Points, in no order, along strands that fork, close into loops and pass close to each other.
(in the rows, 100 means zero)
Two points are linked if the straight distance between their rows is under 75.4. Some points are linked to none.
Bera: 115,93,96,96,92,132,86,101,92,120,135,82,117,103,110,108,102,72,99,125,80,102,106,122,72,135,100,108,104,84,75
rar: 94,85,96,108,88,63,119,74,93,103,103,97,102,151,116,87,53,140,104,122,134,84,124,111,78,69,90,127,87,113,107
pir: 70,62,105,116,96,161,95,92,101,117,139,78,126,86,94,108,87,90,98,112,118,115,132,149,63,127,97,102,65,78,116
ruk: 138,111,77,125,96,75,113,103,81,85,92,98,78,109,92,152,58,130,108,75,67,119,125,61,80,69,83,125,44,135,112
zor: 122,127,70,108,79,102,106,84,77,104,146,114,120,107,77,90,90,87,85,98,88,97,95,78,108,74,121,114,117,113,105
rif: 108,111,98,77,60,154,65,98,123,131,77,63,68,80,133,69,110,43,113,80,104,115,141,140,83,146,107,74,106,95,81
Fise: 87,76,122,95,82,82,117,80,86,103,74,102,100,149,102,84,88,126,89,99,171,103,126,101,76,97,86,75,84,90,131
val: 89,116,75,90,96,76,123,78,98,97,111,119,108,119,100,70,83,109,111,99,109,68,93,80,115,65,123,117,141,124,124
ris: 121,107,48,98,105,83,103,102,70,106,144,74,101,72,103,123,69,81,117,135,43,66,119,104,87,85,108,156,106,106,75
Silol: 133,105,105,97,94,128,79,115,99,94,128,113,111,74,78,138,105,70,85,114,49,114,77,70,99,124,89,94,105,74,81
zovu: 111,151,80,67,94,118,82,96,90,109,112,100,111,93,104,65,124,47,91,77,82,89,93,100,109,111,137,83,152,106,98
zemu: 121,122,98,110,122,36,106,130,90,79,80,90,86,102,113,131,85,143,132,77,75,111,105,63,97,82,84,125,62,132,89
pes: 96,113,113,79,139,71,93,141,83,97,98,103,106,70,104,115,137,79,91,111,69,88,76,105,120,133,90,95,106,94,67
bak: 116,99,117,108,88,47,111,104,105,67,55,107,113,129,99,132,50,160,97,94,105,131,111,60,70,71,77,111,64,117,124
Vuled: 102,104,114,118,79,129,78,101,103,100,102,129,110,107,99,86,127,78,68,82,89,125,76,86,117,107,102,75,115,76,113
Ridum: 111,100,123,102,89,144,59,122,112,107,105,123,110,74,104,96,111,61,70,97,71,124,74,99,96,138,80,61,101,48,89
Vekeg: 109,100,115,101,92,66,111,115,69,114,99,102,105,124,111,90,120,97,91,103,110,101,106,93,105,125,88,87,94,92,97
Gepur: 134,112,96,78,88,78,88,113,41,121,120,83,130,101,108,104,117,65,79,110,67,98,122,94,61,125,111,78,110,86,74
gekef: 85,116,93,77,126,81,119,114,96,113,97,106,99,92,107,68,128,89,115,97,100,70,89,107,122,120,120,97,131,106,100
zukef: 116,110,78,99,105,51,105,123,54,107,116,73,111,97,120,103,95,103,112,112,75,90,118,99,91,99,105,116,94,111,73
nupi: 92,107,100,105,123,45,121,114,97,102,105,92,98,105,111,95,98,131,128,114,117,84,91,107,110,96,92,122,87,117,84
raz: 119,92,107,133,111,74,110,123,101,88,103,98,82,96,88,148,91,130,98,114,105,108,92,100,111,97,54,116,49,104,89
Fufis: 137,119,78,121,101,77,114,110,75,75,104,99,70,94,84,156,84,112,108,82,44,129,124,47,93,73,81,115,70,127,110
Guke: 108,106,102,102,101,75,101,120,83,103,110,114,107,108,106,102,127,91,93,104,83,107,83,85,119,118,97,95,111,104,88
gapa: 82,83,115,82,80,128,97,40,134,90,47,119,80,138,113,81,97,125,93,76,156,103,109,84,99,60,120,68,136,104,114
Vomur: 78,114,108,60,143,110,85,125,114,116,105,80,102,61,108,87,133,71,115,111,76,77,86,159,99,147,100,109,107,91,61
bakud: 82,82,99,124,113,97,114,89,120,106,113,92,91,121,92,104,95,127,112,124,124,90,90,137,105,94,83,130,88,111,91
lafin: 71,112,106,74,123,30,138,93,136,62,72,113,105,113,96,104,72,145,129,104,117,86,83,71,102,70,93,114,111,114,114
rof: 115,109,64,113,108,49,116,106,90,90,108,93,85,101,104,122,57,133,126,104,71,82,107,86,98,64,95,145,79,137,96
dep: 113,125,109,96,110,58,92,146,64,80,93,117,104,70,101,137,135,83,94,103,39,111,93,58,118,110,87,103,104,103,84
dulon: 77,86,140,95,100,77,109,73,127,79,56,112,94,145,102,103,92,142,81,113,165,110,91,103,89,78,72,86,98,83,109
podo: 103,73,119,130,77,107,107,92,91,86,85,139,129,110,68,128,101,115,57,88,101,127,94,70,93,85,86,83,79,86,140
Pibid: 110,129,79,92,68,80,102,81,65,111,116,106,108,136,106,64,101,80,95,87,114,90,115,76,101,82,120,95,141,111,120
kirav: 74,79,91,118,99,146,94,88,124,112,139,75,103,97,107,100,88,95,120,116,93,101,100,156,94,113,99,131,103,100,82
sime: 88,123,104,82,135,20,129,129,88,79,81,96,98,88,112,92,91,135,138,92,92,78,95,61,113,86,105,120,92,122,99
fati: 77,112,110,51,141,58,108,122,68,117,86,65,86,95,125,70,134,87,121,107,119,63,106,123,119,131,108,97,119,108,85
Bot: 110,122,125,105,131,50,89,142,73,88,94,87,87,81,110,113,130,110,104,124,101,103,89,104,115,121,66,108,64,88,70
rad: 94,79,120,100,69,134,93,86,90,126,62,91,67,129,115,75,111,86,91,69,160,106,123,100,108,126,98,63,94,87,121
vobod: 87,95,91,106,99,121,91,101,99,124,137,74,101,108,119,97,101,88,116,121,101,91,113,151,90,125,95,127,97,97,75
zod: 77,100,114,74,91,52,117,78,96,107,86,91,67,148,124,72,80,125,122,111,167,82,127,103,93,93,84,105,106,103,105
parez: 123,120,117,91,122,60,78,153,56,98,93,82,102,74,117,141,127,91,83,123,63,101,104,91,90,126,82,87,75,83,47
zuzig: 119,93,90,93,101,125,95,104,87,117,149,78,110,86,96,131,88,85,110,137,68,93,114,116,69,126,92,131,96,87,69
sifa: 120,143,83,83,87,117,80,101,80,104,133,102,127,95,88,82,117,52,89,93,67,102,86,89,96,106,125,91,138,98,86
lon: 95,69,121,128,84,125,96,87,92,100,86,128,117,121,85,99,106,112,60,87,126,119,104,97,93,92,100,70,83,81,135
bovo: 78,99,98,91,82,146,83,92,118,137,91,64,73,106,135,73,113,69,121,91,132,98,128,147,104,134,108,102,112,104,87
Gazul: 126,104,88,123,83,86,110,99,88,76,116,116,112,105,73,129,90,111,89,100,67,117,93,64,110,75,97,110,98,122,109
zani: 115,62,90,130,96,110,116,92,84,101,119,96,117,100,69,149,62,134,83,120,109,112,128,105,76,83,82,112,41,105,128
kaz: 125,97,89,95,96,164,71,94,131,95,144,85,106,72,81,102,80,70,114,119,57,105,89,112,73,117,108,99,119,74,69
dizuz: 104,91,127,130,73,90,102,117,75,92,91,139,120,99,81,130,111,101,62,90,90,131,96,67,103,104,72,89,69,76,127
rugu: 110,90,116,117,92,51,116,112,77,91,85,100,112,130,105,113,82,138,97,103,125,116,116,88,78,95,75,101,46,104,119
rupu: 115,106,79,109,119,64,126,122,97,88,115,99,94,80,87,131,101,108,117,109,68,89,81,84,121,92,96,123,87,122,87
fum: 90,112,95,97,130,86,135,108,114,86,105,118,111,52,62,112,113,101,100,88,56,87,66,69,141,101,119,121,115,117,130
tane: 99,120,59,96,99,129,94,89,106,119,127,97,110,90,102,67,96,68,111,103,82,75,92,115,106,104,136,112,133,108,95
temil: 97,116,81,90,76,76,113,72,87,103,104,115,100,139,108,66,91,104,105,94,129,80,109,77,107,76,121,99,136,119,124
fefem: 112,126,102,77,128,55,90,143,64,88,90,99,115,58,100,126,138,82,91,108,38,95,88,74,111,117,102,91,118,104,73
gad: 116,95,112,91,87,119,87,110,79,120,110,98,115,107,106,90,118,65,75,101,99,115,110,103,81,148,97,70,99,65,95
Nirep: 127,128,85,77,88,85,89,107,57,115,125,89,125,110,102,89,117,64,83,106,75,98,112,89,82,118,117,90,133,97,82
tezuk: 113,82,118,136,103,84,115,107,100,84,97,109,96,107,74,148,89,134,80,112,107,118,96,100,92,95,61,112,41,100,107
dutun: 79,77,123,85,96,100,105,56,133,82,50,124,91,151,98,95,98,130,83,94,149,105,92,90,92,69,97,74,124,96,111
zikem: 92,102,101,85,138,107,91,120,112,106,127,76,101,64,95,120,117,80,124,129,69,82,83,142,98,136,95,126,96,95,58
tezo: 75,43,91,118,112,137,106,79,91,102,103,111,137,102,68,117,82,127,83,105,134,105,126,136,68,77,103,93,49,101,142
kud: 116,95,62,113,107,101,120,94,105,96,133,100,90,77,77,132,77,100,115,119,61,86,80,95,113,85,100,133,96,126,92
fol: 106,87,102,93,60,148,81,91,91,131,70,83,77,108,114,68,114,63,89,62,146,115,133,107,98,133,111,66,96,89,115
lobam: 131,115,102,101,122,74,97,140,71,97,109,81,96,77,105,142,119,99,103,119,55,105,103,87,95,117,77,106,73,96,58
naka: 103,109,118,96,101,116,63,132,100,96,101,139,101,74,110,105,123,64,74,99,60,110,62,99,119,133,85,76,114,61,80
zodi: 121,137,88,81,83,154,57,111,138,99,92,101,96,70,110,61,113,44,104,88,71,120,96,115,89,119,116,60,127,81,84
fiba: 80,71,109,96,80,126,102,53,109,122,77,94,81,142,118,80,89,122,98,94,171,92,129,116,91,83,107,95,107,110,113
dutup: 110,122,130,113,123,41,93,148,75,86,82,108,87,81,108,130,126,113,93,105,91,110,79,78,124,112,56,106,73,92,78
mun: 89,75,108,120,101,97,111,104,73,115,119,87,124,113,89,109,86,112,93,115,135,107,129,125,71,116,91,106,49,91,125
gupop: 88,111,96,73,106,131,84,108,135,125,64,92,68,69,129,53,121,64,119,79,117,89,97,120,130,129,121,75,123,105,100
rab: 103,64,93,134,85,170,86,65,113,101,108,100,112,100,86,88,88,114,72,84,111,122,111,116,82,64,124,77,85,85,117
Molik: 99,115,96,99,93,27,122,101,85,88,94,106,106,129,125,88,72,133,127,96,105,92,110,65,95,77,101,110,106,117,100
Vomen: 122,139,86,99,71,73,105,87,61,93,128,108,127,119,86,83,99,90,89,89,89,105,101,63,110,68,122,110,131,121,113
gir: 95,99,108,115,111,63,118,104,111,95,99,95,99,128,102,104,87,136,114,120,128,94,89,117,102,87,75,125,80,111,90
tele: 69,91,78,100,107,100,117,81,119,117,112,104,95,114,111,79,87,111,125,110,130,62,96,128,117,85,115,130,119,117,104
vuf: 93,88,126,82,82,61,116,74,108,70,54,113,121,157,102,109,66,150,72,108,138,117,118,72,65,71,94,80,106,89,127
zaze: 48,103,107,66,119,116,119,90,139,124,73,87,61,91,125,56,111,98,142,86,156,59,106,119,132,113,115,113,116,113,113
Ket: 67,76,88,101,80,153,81,54,137,118,77,87,66,116,136,71,88,110,122,81,151,86,130,134,106,58,127,106,112,125,99
Sabid: 93,98,99,92,69,140,87,60,139,95,54,113,68,110,119,66,107,102,101,61,152,102,108,82,112,54,133,67,132,114,112
sikig: 88,74,104,116,91,164,83,88,116,111,157,70,113,92,104,115,76,86,112,123,87,109,123,146,67,130,95,120,85,78,88
Sipo: 87,92,128,90,87,64,114,92,88,107,80,92,83,149,117,79,94,120,101,98,166,103,116,95,94,104,75,82,89,85,108
taga: 83,69,115,102,104,97,111,55,121,91,77,100,103,145,96,106,64,159,88,120,143,96,102,124,78,58,89,106,101,111,103
dapo: 72,87,118,105,82,146,81,85,130,121,73,70,59,99,136,75,110,95,120,86,160,105,119,145,117,113,97,93,93,101,89
lov: 136,119,86,106,125,76,101,138,73,86,103,85,69,73,101,161,111,97,116,104,40,115,108,62,99,99,72,106,65,107,74
rovam: 104,110,103,107,76,47,121,89,95,81,87,123,117,135,92,93,87,123,103,95,104,109,101,62,100,66,100,108,118,118,119
gile: 126,89,107,123,87,142,82,106,100,90,131,116,118,85,74,127,98,77,71,106,66,126,84,71,92,114,97,84,87,70,102
sil: 92,69,97,121,99,150,96,56,148,96,72,103,90,116,101,78,98,128,95,80,119,111,94,127,104,49,116,78,108,102,98
kep: 76,64,107,113,107,131,99,107,74,115,124,91,132,97,80,112,100,89,96,115,132,111,130,139,66,127,87,99,48,78,134
Mede: 144,125,81,107,88,126,97,93,83,81,153,101,110,79,59,134,85,72,88,103,50,110,83,67,98,82,111,112,111,111,93
viv: 96,123,115,99,146,58,103,137,88,95,104,72,91,65,102,111,131,105,113,127,99,83,84,129,119,121,75,121,80,104,67
nafof: 118,102,128,124,85,58,103,134,71,90,86,126,109,102,103,132,107,115,79,93,88,127,103,61,103,109,63,96,59,82,113
Kiv: 72,118,89,64,123,134,107,104,133,136,83,85,86,62,124,50,122,70,126,80,103,69,104,122,123,129,131,96,120,109,115
sug: 107,108,93,86,71,144,73,102,128,123,66,76,54,82,132,62,120,58,114,75,123,114,109,121,113,130,122,67,114,100,91
Loze: 82,55,122,119,92,132,96,72,103,104,76,114,110,125,93,90,100,121,68,86,147,114,110,119,84,81,103,71,77,83,131
Kibid: 118,88,75,124,89,82,114,94,81,103,125,103,113,118,101,115,66,125,95,116,94,93,118,94,91,76,96,122,78,117,107
Siveb: 72,106,121,99,95,101,103,91,125,80,70,147,96,96,89,71,127,95,97,75,99,106,61,75,141,85,109,84,144,100,129
Daned: 76,119,114,74,131,16,135,113,116,72,78,107,101,102,109,94,82,144,140,97,111,79,86,70,110,82,93,117,93,112,106
tasap: 108,75,98,126,84,174,80,90,102,100,116,111,128,83,76,86,94,88,71,86,107,132,110,104,73,92,120,59,76,65,134
zapi: 91,106,110,89,121,95,86,126,100,113,98,103,94,86,110,91,139,75,98,104,91,88,69,126,122,139,93,85,108,80,74
rafik: 81,97,119,81,100,103,99,97,107,126,86,86,67,121,126,68,119,90,120,99,155,88,103,120,119,132,96,99,113,101,89
vib: 95,55,91,130,88,129,109,74,91,110,119,104,127,115,72,116,76,124,75,110,118,107,123,117,76,81,102,101,67,103,129
kemus: 98,98,97,106,97,32,113,96,88,100,99,89,103,138,125,92,52,146,121,111,125,91,120,91,83,79,87,126,82,114,103
fozat: 102,126,121,103,122,25,103,143,78,78,70,107,97,90,120,112,118,125,115,86,80,108,85,64,121,95,78,104,78,107,89
Riko: 99,119,112,86,107,110,74,133,104,85,99,136,114,56,89,101,132,57,82,91,38,113,62,80,131,125,102,90,133,80,97
zisib: 102,71,123,98,102,79,114,78,115,62,51,111,127,133,80,150,61,163,64,111,116,124,102,83,66,49,80,97,83,106,130
Nogi: 87,83,131,116,90,123,87,105,105,120,99,102,90,116,108,86,123,96,91,102,145,112,92,128,106,131,77,83,74,70,97
befi: 92,73,90,133,91,167,82,75,152,100,88,85,82,97,116,78,108,111,106,81,112,121,107,142,105,67,117,77,91,88,93
Neb: 91,122,107,83,112,108,93,120,114,90,96,132,112,63,95,70,137,64,88,73,66,100,66,87,138,122,117,84,136,96,116
gilub: 60,80,80,116,90,151,90,69,137,116,105,83,82,106,127,74,87,106,123,98,120,89,119,153,111,77,120,121,119,118,95
Petoz: 135,103,88,123,111,95,111,124,67,96,115,86,79,85,86,164,84,115,106,101,71,123,136,72,75,105,69,110,28,98,109
Mori: 116,113,91,79,72,149,70,91,92,133,111,83,105,99,117,71,109,51,94,91,95,105,129,123,72,138,119,75,126,82,92
Rimop: 102,88,75,94,113,148,92,99,137,97,143,86,98,58,82,113,88,77,124,120,60,90,72,128,96,117,109,116,114,91,76
Nir: 117,107,98,126,114,67,117,119,105,85,100,101,85,98,88,138,100,120,113,106,83,103,81,85,113,91,79,116,74,116,89
tusim: 82,82,105,106,74,148,78,81,137,123,57,84,57,104,132,67,111,97,115,73,159,109,121,124,117,97,113,71,99,107,95
fuso: 88,125,103,80,106,132,72,125,134,97,72,124,93,56,110,62,129,49,87,70,70,106,67,104,135,130,110,60,133,81,110
peko: 113,111,122,116,72,104,82,117,79,95,109,135,118,93,92,103,132,76,67,93,70,130,77,71,116,119,93,84,114,79,110
Zaf: 110,74,88,133,82,143,96,78,94,111,130,107,122,115,76,100,83,104,75,100,105,110,109,106,89,89,120,93,89,94,114
dok: 83,65,96,108,93,85,121,94,69,112,98,104,131,121,87,92,74,120,86,105,148,100,140,115,63,94,94,94,57,106,152
nalop: 105,115,78,121,81,130,93,76,119,85,126,116,113,98,62,89,90,97,90,83,84,112,65,87,121,58,132,102,127,117,113
gonab: 75,103,102,94,88,127,93,80,142,99,58,121,72,100,110,58,118,93,106,62,133,94,88,86,132,83,128,70,133,107,117
zovub: 47,91,85,101,107,130,105,76,132,120,109,83,81,102,126,72,91,103,134,106,137,71,107,150,122,95,114,135,117,121,98
riram: 80,103,144,92,104,49,110,98,125,71,59,123,87,130,100,97,97,134,95,106,149,105,71,92,107,93,60,95,100,83,106
Guka: 120,119,101,66,78,154,56,99,113,113,100,92,103,85,106,65,112,41,97,94,76,108,111,124,59,140,115,65,118,71,73
nuko: 90,84,106,123,90,137,93,99,118,115,106,105,92,112,102,84,111,93,89,101,121,110,89,116,109,116,103,83,96,89,93
Finut: 73,113,109,44,147,92,104,115,93,130,82,73,86,72,122,63,135,76,112,95,107,56,105,135,118,148,116,101,126,110,98
mugub: 124,89,87,101,101,122,98,104,75,111,159,62,102,80,97,154,66,90,115,140,63,92,130,106,66,110,85,144,83,90,76
kovi: 102,121,79,83,137,88,135,116,97,98,114,102,115,52,75,109,111,94,103,98,50,71,77,81,126,104,128,118,116,120,110
Gura: 146,119,70,117,96,96,110,110,77,75,128,96,75,80,76,161,89,93,108,101,37,124,116,54,96,79,84,112,82,122,99
gavo: 106,98,94,101,64,165,77,84,97,132,101,81,96,101,116,66,108,62,91,85,120,114,133,121,74,127,121,68,99,85,115
roz: 103,89,78,122,78,173,76,82,136,105,123,81,96,83,103,79,87,79,107,99,87,117,110,132,85,94,121,82,105,83,89
nor: 107,120,126,102,112,21,101,133,85,73,69,102,95,109,119,116,93,138,127,81,92,118,100,57,100,89,82,113,65,111,91
kera: 95,62,128,115,107,92,113,80,109,73,52,117,127,123,75,145,79,157,53,98,118,120,101,94,72,68,76,95,67,91,137
peke: 102,105,124,84,89,112,68,119,80,124,77,109,75,106,123,76,137,59,74,83,111,110,88,108,117,147,86,63,110,67,94
zuti: 93,86,97,126,115,95,105,101,101,105,138,70,95,100,94,126,87,122,118,132,107,93,104,139,101,102,75,144,64,113,83
Dozo: 98,121,62,85,131,77,124,110,78,111,126,92,121,60,92,101,93,89,115,106,54,59,99,96,109,98,130,132,123,114,104
ded: 106,101,100,125,73,146,93,62,115,76,106,122,114,120,69,82,96,107,74,70,99,124,82,88,110,46,128,85,125,106,114
zopeg: 91,66,87,134,90,180,81,79,137,97,118,73,88,88,110,85,93,105,109,99,96,125,110,147,89,82,114,84,92,81,90
vofis: 56,105,90,71,117,133,113,92,136,132,82,83,73,74,126,55,104,88,141,87,128,56,114,128,123,112,132,115,124,116,118
zimin: 88,101,104,84,78,153,67,99,123,133,93,61,78,92,135,85,117,58,118,90,111,109,126,158,88,151,97,91,104,90,78
Tefi: 96,83,113,91,87,93,104,107,54,131,98,78,98,120,111,83,117,79,85,96,145,104,133,119,85,152,88,82,82,80,114
nerag: 88,77,105,82,112,85,118,61,138,68,66,110,109,147,91,118,59,160,81,121,133,96,93,96,83,47,94,103,123,113,108
Sot: 99,87,113,85,82,124,87,102,65,132,101,95,109,107,109,83,118,62,80,92,123,111,127,120,74,155,94,70,89,68,111
zum: 87,102,87,95,104,84,119,99,103,115,108,101,99,116,114,68,108,95,115,104,117,78,93,108,120,106,109,106,123,112,98
Ser: 72,116,119,72,127,67,111,110,95,117,94,80,70,105,123,65,129,94,127,111,152,77,99,126,121,127,85,105,115,104,93
getiv: 71,101,109,78,115,101,113,92,126,107,70,118,74,103,115,64,123,90,117,78,134,81,85,87,135,111,118,78,130,108,119
par: 122,118,123,102,82,84,82,132,65,93,106,125,113,79,91,131,136,74,71,103,50,125,91,63,112,113,87,95,112,86,94
Ramu: 128,123,70,112,118,48,103,124,70,92,100,88,85,96,114,128,73,128,134,83,65,98,116,67,93,71,101,137,64,131,85
Nufik: 94,91,110,117,105,80,121,103,126,63,82,135,101,99,79,123,108,120,88,95,89,107,61,77,131,80,89,108,107,112,115
gukam: 128,126,58,78,105,125,90,90,83,105,156,87,120,71,80,109,78,63,106,120,48,72,92,98,85,95,126,128,135,100,77
Defof: 64,104,121,86,120,73,117,101,125,94,73,125,80,107,105,75,122,110,121,89,135,82,76,93,133,104,87,87,115,95,110
Pizi: 101,114,69,95,128,135,112,101,127,95,128,100,115,54,74,90,97,76,107,92,58,88,62,104,118,109,134,110,122,103,105
kagol: 80,112,96,102,110,104,115,89,121,84,88,134,112,91,76,75,115,99,104,78,92,95,63,77,131,79,127,102,137,112,125
vutav: 125,100,65,120,82,96,106,86,82,105,137,105,117,116,84,104,71,105,97,119,84,91,110,97,93,77,112,126,106,118,105
Dab: 106,78,127,133,101,81,111,103,112,80,69,115,104,118,72,145,83,146,68,105,117,123,95,91,90,71,61,103,48,93,121
Nale: 92,87,120,81,79,85,109,55,112,76,58,126,112,159,100,92,81,132,75,97,147,113,114,72,77,62,101,78,128,94,128
Led: 81,96,136,94,92,106,87,104,102,119,79,92,61,121,123,69,124,92,102,93,153,100,96,121,122,136,76,84,96,83,92
Fot: 99,101,63,106,98,58,126,83,103,89,105,112,105,117,96,88,56,125,115,109,97,66,100,88,107,51,110,138,119,132,114
tadi: 89,106,95,100,123,83,123,108,116,90,99,123,111,95,83,98,111,109,106,93,85,86,68,77,132,92,106,108,114,117,113
Sulil: 122,98,87,112,84,172,73,89,120,97,135,87,116,80,83,94,84,70,97,106,71,116,90,101,81,105,118,84,106,73,87
zona: 117,105,116,75,95,69,88,126,40,119,101,83,114,105,118,103,131,73,75,108,86,99,117,106,79,144,96,71,105,76,73
suk: 107,135,92,81,84,141,61,118,128,92,82,112,85,58,113,58,125,45,92,69,69,121,85,103,114,117,121,51,133,80,96
suke: 99,116,85,61,110,89,80,101,73,125,122,71,118,85,109,100,108,69,106,128,59,66,120,139,63,125,114,112,128,94,50
fefu: 94,88,112,125,114,122,97,107,106,106,143,68,97,94,88,136,94,108,113,134,106,112,102,149,91,123,73,138,66,97,77
muzi: 91,108,119,115,119,104,88,112,106,105,125,76,97,88,98,113,122,98,109,133,117,102,87,147,106,135,71,126,76,94,66
nok: 147,123,78,81,98,136,84,101,89,87,157,95,115,70,69,132,83,63,101,118,44,94,83,71,83,102,111,113,125,94,82
lumik: 81,83,98,87,117,78,124,68,142,71,73,119,104,133,83,109,68,147,102,112,118,85,75,96,100,49,102,111,127,124,107
vibut: 74,88,132,119,85,96,93,94,128,77,57,151,96,103,95,96,117,111,76,75,107,114,58,83,133,80,90,81,125,84,118
luv: 92,76,114,112,87,88,114,74,101,101,92,109,111,147,101,98,79,139,87,108,144,99,115,105,83,79,91,97,93,106,116
ralid: 104,118,85,63,128,109,92,116,103,102,113,99,117,60,85,94,118,65,102,105,47,76,79,110,96,128,122,100,126,93,74
koz: 73,49,106,108,101,136,102,69,91,108,78,113,124,118,83,95,92,117,78,87,159,104,130,124,67,82,107,78,65,96,148
zap: 112,125,102,95,93,44,105,122,63,89,102,109,119,102,109,94,127,95,102,92,72,107,93,61,113,102,107,99,122,115,97
fogu: 127,105,101,122,102,63,111,106,103,75,72,99,92,120,96,147,57,151,105,84,91,127,119,70,76,72,71,121,40,130,114
debi: 116,118,80,104,96,33,109,114,57,106,108,89,113,116,129,99,87,119,118,94,83,92,119,73,91,88,111,117,101,120,88
luzo: 107,92,68,113,103,58,123,79,109,79,100,106,96,119,89,116,40,142,108,116,89,75,100,92,99,49,102,140,95,136,108
Solal: 111,89,105,103,99,55,118,87,119,64,61,105,120,141,95,136,41,164,88,108,111,118,109,74,69,56,86,111,91,120,118
Volob: 113,134,110,87,86,57,96,123,54,83,99,117,127,86,96,88,144,75,92,91,59,118,92,62,121,104,114,96,139,113,109
mito: 82,74,124,96,76,129,98,66,113,115,66,100,77,140,115,80,105,112,88,83,176,101,116,105,103,95,99,76,98,91,111
Rase: 101,92,94,104,68,147,75,93,134,112,55,91,56,91,127,59,120,80,110,63,138,111,111,108,122,100,116,60,113,101,102
Gokiz: 107,95,122,102,97,63,109,124,50,116,106,83,104,121,116,89,114,105,92,108,136,106,123,112,88,138,76,86,70,79,108
lufem: 92,87,129,122,92,89,104,98,114,85,81,136,102,122,93,107,109,116,86,95,110,114,69,85,120,88,82,86,106,90,109
pegad: 111,100,106,122,86,55,116,103,101,78,88,121,109,122,84,118,86,133,94,98,92,115,94,62,96,74,89,112,94,120,109
vapun: 130,104,104,129,97,82,105,132,70,89,109,110,101,90,92,154,103,104,91,100,66,125,115,61,88,103,72,100,50,90,105
lofen: 128,111,63,106,108,73,100,126,57,106,136,71,107,87,113,133,86,99,114,119,59,87,122,93,81,92,107,132,87,112,72
Gub: 121,68,81,130,98,117,119,89,87,96,135,87,92,96,67,155,61,125,95,127,88,104,126,108,81,84,74,125,44,114,108
zuz: 116,86,109,124,78,148,83,101,92,98,121,119,127,85,76,109,100,81,65,90,90,130,96,81,86,114,105,69,80,60,122
naped: 76,101,132,97,124,48,116,113,123,77,72,120,93,110,96,97,113,128,112,106,132,91,66,95,123,98,71,106,100,97,99
Maka: 74,69,110,91,80,145,83,44,131,118,61,94,66,129,128,83,83,129,108,81,169,96,137,118,96,56,120,92,114,113,103
kip: 128,109,101,79,114,129,74,122,109,87,121,107,104,52,78,135,110,63,94,117,38,98,70,89,95,127,90,97,110,78,67
fuba: 101,90,105,134,76,152,79,95,115,104,83,115,96,100,108,73,115,87,75,79,115,124,93,100,108,100,106,57,103,73,107
Lebi: 142,115,78,119,89,101,108,97,77,82,136,105,107,94,66,145,89,95,92,103,52,122,101,57,102,82,98,112,93,113,104
fuzi: 74,102,97,85,117,56,142,78,142,62,77,122,114,109,75,102,75,140,113,99,98,82,78,69,109,57,112,120,127,129,125
gikov: 117,93,95,79,129,139,89,118,129,91,130,94,100,52,80,132,102,70,117,122,47,91,62,106,95,128,98,107,107,84,64
zusi: 101,87,97,121,94,140,96,64,138,84,79,121,100,116,81,80,106,123,85,76,105,113,76,95,111,52,124,84,121,102,107
zutaz: 96,131,81,59,119,103,100,104,95,121,99,97,106,78,107,57,128,62,105,83,82,68,96,104,111,125,138,92,147,108,100
Tave: 111,129,68,107,103,129,102,89,112,89,135,113,120,69,66,87,101,76,97,88,67,92,66,87,122,81,130,106,133,111,110
Tifaz: 80,109,117,96,140,60,116,121,102,104,109,80,93,86,110,92,121,112,125,121,116,77,83,129,119,111,86,128,90,110,82
dobu: 69,113,113,47,150,100,103,119,102,127,93,71,97,62,109,74,137,71,112,108,89,64,100,157,106,150,117,104,116,97,80
rozir: 68,101,99,64,87,60,119,62,110,102,84,106,71,142,124,67,77,119,120,107,161,70,124,86,96,81,105,98,130,107,108
Belor: 111,120,50,91,107,95,99,95,77,112,141,84,121,75,99,98,82,66,114,121,52,56,103,107,97,87,127,147,131,108,87
pivu: 103,94,67,113,118,142,101,96,136,94,136,101,94,59,70,108,93,86,115,103,61,96,58,107,116,99,118,107,106,105,87
Rura: 129,82,82,116,100,121,113,101,77,97,147,75,81,79,89,163,64,102,110,133,72,103,134,94,73,98,73,135,50,105,95
kipu: 88,98,98,101,105,122,90,106,120,112,100,105,92,100,113,77,123,78,104,98,108,100,76,123,116,127,97,91,107,87,83
Mufar: 81,119,100,72,145,54,133,126,88,108,99,91,112,71,110,83,125,106,111,96,81,61,93,85,126,115,121,106,123,108,102
puda: 114,113,124,81,105,57,77,144,39,100,90,90,115,90,117,114,134,79,75,109,64,111,102,87,94,132,94,71,103,80,63

A fork is a point with three links, a tip a point with one. Leave the first point through the second and follow the links. Name the first fork or tip that comes.
kera, Dab | kud
Volob, zap | gad
zani, Gub | dok
Mori, gavo | gekef
taga, nerag | sime
Tave, nalop | Rimop
Petoz, vapun | vib
vib, tezo | Petoz
pes, fefem | nuko

How many points has the smallest loop of links through each point below? Write 0 if it is on no loop.
ris | 13
dutun | 9
Nufik | 6
peko | 10
zopeg | 13
Rase | 7
vib | 0

A tip is a point with one link. Name the tips that can be reached along the links from each point below, in the order of the rows.
bovo | zaze
Loze | Petoz, dok
pegad | sime, kud, rozir
Mori | Ridum, lov, Mufar
fuba | zikem
temil | Kibid, muzi

Name the points in between on the shortest way along the links from the first point to the second, in order.
Ket, Nirep | gilub, zovub, tele, zum, gekef, zutaz, zovu, sifa
Nir, gukam | raz, tezuk, Dab, kera, zisib, Solal, bak, fogu, ruk, Fufis, Gura, Lebi, Mede, nok
zikem, rafik | Vomur, dobu, Finut, fati, Ser
kagol, Sipo | tadi, fum, kovi, Dozo, Belor, ris, lofen, zukef, debi, Molik, kemus, rar, luv, Fise
